Each row is a point on a tangle of strands that fork and nearly touch. The rows are in no order.
(in the rows, 128 means zero)
Points whose rows are less than 118 apart are linked; no others are. Some points are linked to none.
K_998: [ 89 128 128 136 120 133 125 135 131 152  69 126 162  77 125 111  91 137
  90 104 109  93  98 132]
K_477: [166 146  60 111 129 114  78 149 146 135 167 177 104  94 160 155 162 138
 129 161 119 183 153 158]
K_640: [150 109 120 130  86 159 102 109  90 121 103 127  52 183 135  92 143  91
 122  54 135 117 100 133]
K_642: [ 99 172 152  96 174 126 148 166 131 128 184 145 209 109 126 149 163 137
  97 160 201 129 167 133]
K_993: [ 99 124 130 148 109 186 112  82 129 113  79 142 124 142 171 137 110 114
 109  57  84  86 144 121]
K_11: [154 138 112 150 104 131  91 107 107 105 119 162  67 134 175 180 103 101
 137  93  76 122 129 145]
K_733: [ 86 224 105 100 106 118 173 147 138  93 138  99 110 127 123 185 146 108
 155 136 158 115 125 149]
K_396: [123  49 119 153 128 160 116 112  95 169 103 130 144 160 140  41 130 144
 120 119 140 130 125 143]
K_37: [121 183  86 118 133 144 117 145 159 178 147 156 150  99 113 178 177 162
 125 124 151 157 169 128]
K_956: [123  95  87 151  92 103 158 182 102 172  94  76 104 135  89  90 131 116
 121 128 155 127  97 139]
K_728: [139 118 117 142 164 143 102 107 162 158 137 189 150 124 149 175 116 156
 159 135 107 156 176 135]
K_849: [192  91 174 145 111 131 137 135 104  99 177  75  82 197  95 118 125  85
 149 116 136 120 134 112]
K_439: [172  82 151 183 140 111  99 137 107 114 157 126 137 125  85 180 117  93
 150 132 160 116 103 100]
K_941: [133  54  95 140 124 152 155 110 101 176 108 111 112 169 110  14 140 162
 146 145 125 150 138 122]
K_255: [168  94 108 127  86  98 148 185 104 149 145  59 124 144  92  99 145  82
 101 130 130 134 113 137]
K_240: [118 155 131 116 147 123 147 132 175 123 130 162 124 105  68 161 117 173
 132 115 134 199 140  98]
K_930: [108 135 138 153 153 134 120 120  98 159 118 149 192  94 181 165  94 114
  87  99 108 100 167 141]
K_620: [135 121 154 153 164 157 113 102 125 134 150 173 145 137 138 198 115 125
 149 113 133 137 172 114]
K_5: [117  90  83 116 120 139 113 131 142 167  81 125 161 108 159  69 155 140
 129 159  96 137 127 167]
K_905: [161  61 108 147 116 145  88  68 123 114 115 148 104 121 128  67 138 166
 171 111  79 152 129 104]
K_522: [170 101 176 134 108 144 129 111 124  82 152  87 113 176  99 118 127  93
 132  83 119 105 142  90]
K_883: [120 127 168 124 100 132 190 133 113 114 127  69 151 178 167 107  99 102
 110 128  88  53 151 151]
K_232: [163  86 144 143  99 125 155 155  75 160 143  61 154 168  96 112 121  62
 101 100 125 111 161 127]
K_455: [ 79 154 114  83 132 152 138 109 170 158  85 141 157 120 143 111 142 158
 112 112 107 184 176 127]
K_19: [147  99 103 137 128 105 103 161 127 143 140 113 166  94 129 153 141  93
 129 143 112 136 151 144]
K_145: [ 87 187  90 112 123 130 138 155 154 157  92 130 115 108 148 176 112 130
 144 144 122  84  94 164]
K_651: [122 170 164 127  62 124 144 116  71 106  97 141  51 156 152 103 139  62
  91 105 150 150 104 143]
K_382: [125 111 149 124 118  88 134 138 138 109 130  92 170  89 142 105  94 149
  95 114  80 121 158 123]
K_682: [120 141 114 111 126 120 115 166 119 135 153  90 192  82 127 131 155  92
  98 137 127 111 180 134]
K_320: [ 98 136 142 117 193 115 146 128 151 148 120 122 159 120 106 122 157 145
 140 198 179 136  82 116]
K_920: [105 176 146 109 113 129 169 133  89 103 116 122 111 140 113 194 147  77
 147 144 174 126  97 145]
K_344: [114 128 131 131 145 130 115  95 154 101 123 162 107 122  82 158 112 175
 158 113 126 173 116  91]
K_723: [164 134  99 102  94  73 125 171 146  97 160  92 100 114 110 128 140 117
 152 175 120 140 112 145]
K_924: [135  78  82 127 132 139 150 121  99 153 105 126  63 199 107  36 148 143
 163 153 149 172 117 134]
K_372: [111 150 115  96 168 120 147 130 201 127 163 148 171 116 131 133 148 175
 162 172 144 167 169 128]
K_113: [ 77 148 156 109 133 130 172 136  83  76 131 128 170 139 199 144  93 151
  77 103 112  73 143 163]
K_904: [152 182 124  94  89  80 126 171 146  74 173 110  76 106 114 157 116 102
 120 139 104 158 130 127]
K_694: [106 112 136 164 126 169 102 100 118 152  92 163 157 132 188 140 102 107
 106  97  89  76 148 152]
K_459: [ 84 130  96  95 120 153 117 118 154 155  61 145 146 118 144  98 147 143
 127 135 105 155 139 150]
K_900: [103 224 117 112 109 124 187 142 172 140 137 127 128 132 124 197 145 163
 159 125 149 118 154 125]
K_538: [113 157 142 109  82 143 201 115 109 106 125  73 129 160 156 163 108  67
 138 125  97  80 138 158]
K_944: [134 171  72 115 142 140  86 154 156 152 158 175 120 112 146 185 193 145
 142 150 156 171 161 148]
K_741: [118 145 122 128 189 127 129 114 186 168 150 181 165 120 150 161 133 189
 159 181 146 156 150 135]
K_896: [150 107 157 115 154 116 127 153 154  86 173 145 185  97  96 134  99 130
 114 147 132 166 187  98]
K_413: [123 174 110  73 117 134 132 138 148 118 132  97 129 134 139 143 162 101
 139 139  79 133 167 149]
K_14: [126 119 149 150 150 126  93  80 133 132 105 120 132  89 107  82  97 190
 116 106 126  75  68  79]
K_895: [116 156 154 107 133 133 160 131 117 108 139 112 144 148 106 177 164  67
 157 166 187 149 127 147]
K_911: [ 91 170 134 106 135 114 138 160 105 128 156 126 207  82 144 154 143 118
  92 120 171 101 176 148]
K_940: [110 100 162 138 178 128 144 131 111 173 108 116 152 152  99  90 142 127
 112 165 193 117  67 125]
K_306: [ 88 192 144 147 157 156 140  99 141 165  97 158 142 129 160 181  73 152
  98 116 112  63 111 125]
K_679: [ 96 179 143 118  89 121 163 132  72 111  89 137  77 137 137 154 132  73
 117 123 181 135  76 149]
K_197: [149  87  69 127 136 115 131 162 133 151 140 101 139 111 129  88 196 123
 151 203 147 143 118 147]
K_165: [160  79 164 118 155 115 137 161 158  79 171 125 164 110  82 116 115 116
 150 179 142 160 153  96]
K_269: [185  98 135 139 111 105 132 134 101 110 171 103  41 202 116  83 119 112
 160 117 125 145 118 130]
K_208: [149 104 168 167 148 137 109 118 119 113 148 145 143 153 120 193 121  89
 165 143 143 104 143 123]
K_742: [121 117 196 141 189 110 142 113 106 143 141 113 153 177 116  93 116 158
 118 166 209  83  79 128]
K_438: [109 125 118 128  97 107 130 140 134 135  94  94 164  78 112 115 109 125
  89  89  81 129 143 121]
K_170: [119  77 129 150 128 187  96  96 109 165  95 137 132 159 159  46 134 137
 123  76 148  78 110 129]
K_761: [145 137 146 124  66 134 113 118  91 110  98 124  30 173 145  73 120  92
  96  88 124 145  99 127]
K_149: [114  83  54 128 129 126 127 141 136 160 119 111 162  67 138  70 190 148
 142 191 125 129 119 140]
K_183: [147 131 125 118 103 101  98 107 125  78 131 166  54 121 120 105 115 133
 115 118 106 202 109 113]
K_355: [148 163 113 121 102 104 104 121 133 115 140 175  59 126 189 167  99 113
 120 113  72 160 147 148]
K_709: [109 150 154 157 170 143 116  83 146 146 119 161 133 118 139 160  79 170
 103  97 110  82 125 108]
K_906: [135 114 160 128 148  92 125 153 132  81 174 143 179  88 135 140  87 170
  87 113 118 141 178 111]
K_335: [ 82 167 154  98 189 114 160 148 133 132 141 131 178  96 102 139 152 145
  94 158 200 146 122 101]
K_287: [ 92 143 103 130 111 127 130 145 148 172  72 129 127  79 127 141  84 152
 123 137 102  80  67 156]
K_432: [142 108 108 133 102 127  91  78 124  92 107 167  54 133 123  90 136 167
 150 111 107 167  94 118]
K_389: [167 149  76 104 120 107  92 143 145 119 157 159  88 107 165 152 127 123
 138 147  55 181 147 153]
K_494: [139 133 159 132 185 137 109  84 152  98 144 159 130 118  61 126 124 175
 154 133 158 141  97  59]
K_109: [164  90 149 149 176 136  73  73 114 114 144 171 153  77  84 110 132 168
 132 112 162 127 111  52]
K_213: [112 117 110 153 101 121 134 165 122 183  83 101 111 134 106 116 105 124
 133 132 142  80  53 153]
K_976: [142 134 121 155 113 163 103  92 151  95 115 151  85 143 161 179 104 136
 140  67  71  98 133 115]
K_533: [114 150 162 139 186 120  95  74 142 121 121 138 132 102 121 120  85 191
  92 102 126  75  91  89]
K_415: [159  91 107 166  96 125  72 124 102 137 112 154  84 121 150 148 117 100
 141 108  87 128 115 156]
K_870: [ 79 136 190 123 141 131 159 110 113  84 114 130 165 149 159 124 100 145
  87  99 132  89 138 137]
K_467: [156 154 141 103  93  91 120 136 132  67 160 131  63 112 105 148  97 121
 120 107  84 175 114 105]
K_543: [136 163 118 108 124 136 149 141 163 153 151 160 137 102  87 194 141 154
 121 114 146 187 161 109]
K_392: [150 105 174 120 116 133 181 144  91 139 150  54 151 192 142  74 111  85
 106 112  93  97 156 134]
K_378: [149 127  81  90 120 111 109 173 132 109 170  82  97 126 129  88 186  96
 133 196 128 152 119 145]
K_456: [128  96 191 141 124 131 137 115 113  88 136 109 159 160 130 116 121 104
 112  96 143 100 149 110]
K_819: [ 82 197 129 130 133 135 168 139 140 150 104 119 163 119 160 171 107 118
 128 139 126  48 118 147]
K_601: [167  76 131 171 133  98 122 134 133 125 146 120 128 107  86 139 114 136
 171 155 133 125  96 106]
K_699: [134  99 105 136 105 186  99  96 108 142  85 128  87 156 131  81 156 118
 143  48 148  99  77 116]
K_461: [166  66 109 162 107 123  95 132 113 157 120 113 138 122 142 116 119  98
 144 128  80 120 127 148]
K_892: [ 89 168 121  75 142 147 153 132 182 131 140 133 172 131 139 107 167 176
 123 142 146 175 191 126]
K_61: [161  83 121 128 117 136 121 115 101 118 137 120  52 206 132  71 149 119
 161 140 131 177 117 134]
K_788: [111 135 125 120 163 116 152 164 152 115 134 118 144 137 115 147 176 101
 161 196 187 143  92 133]
K_106: [148  95 132 175 134 107 118  99 125 138 123 126 120 102  85 103 106 181
 157 141 130  98  77  89]

A fork is a point with three links. Follow the links from the first point to the second and name the forks in between, in order.
K_896; K_208 | K_287
K_944; K_461 | K_11
K_941; K_733 | K_920
K_900; K_37 | K_920, K_320, K_11
K_11; K_920 | K_320
K_976; K_699 | K_11, K_320, K_920
K_170; K_940 | K_920, K_320
K_477; K_920 | K_11, K_320
K_920; K_694 | K_320, K_11
K_940; K_170 | K_320, K_920

Follow the links from the first point to the second, and from the first to the third. Name the last point that the two ways share.
K_993; K_944; K_761 | K_11
K_232; K_533; K_438 | K_287
K_694; K_911; K_109 | K_11
K_438; K_883; K_892 | K_287
K_640; K_900; K_355 | K_920
K_761; K_742; K_415 | K_320
K_742; K_543; K_651 | K_320

A fork is a point with three links, a tip a point with one. Leave the first point through the second and follow the links. Name the first fork or tip that comes.
K_455; K_459 | K_905
K_170; K_396 | K_113
K_113; K_870 | K_920
K_287; K_998 | K_165
K_642; K_911 | K_11
K_165; K_896 | K_287
K_477; K_944 | K_109
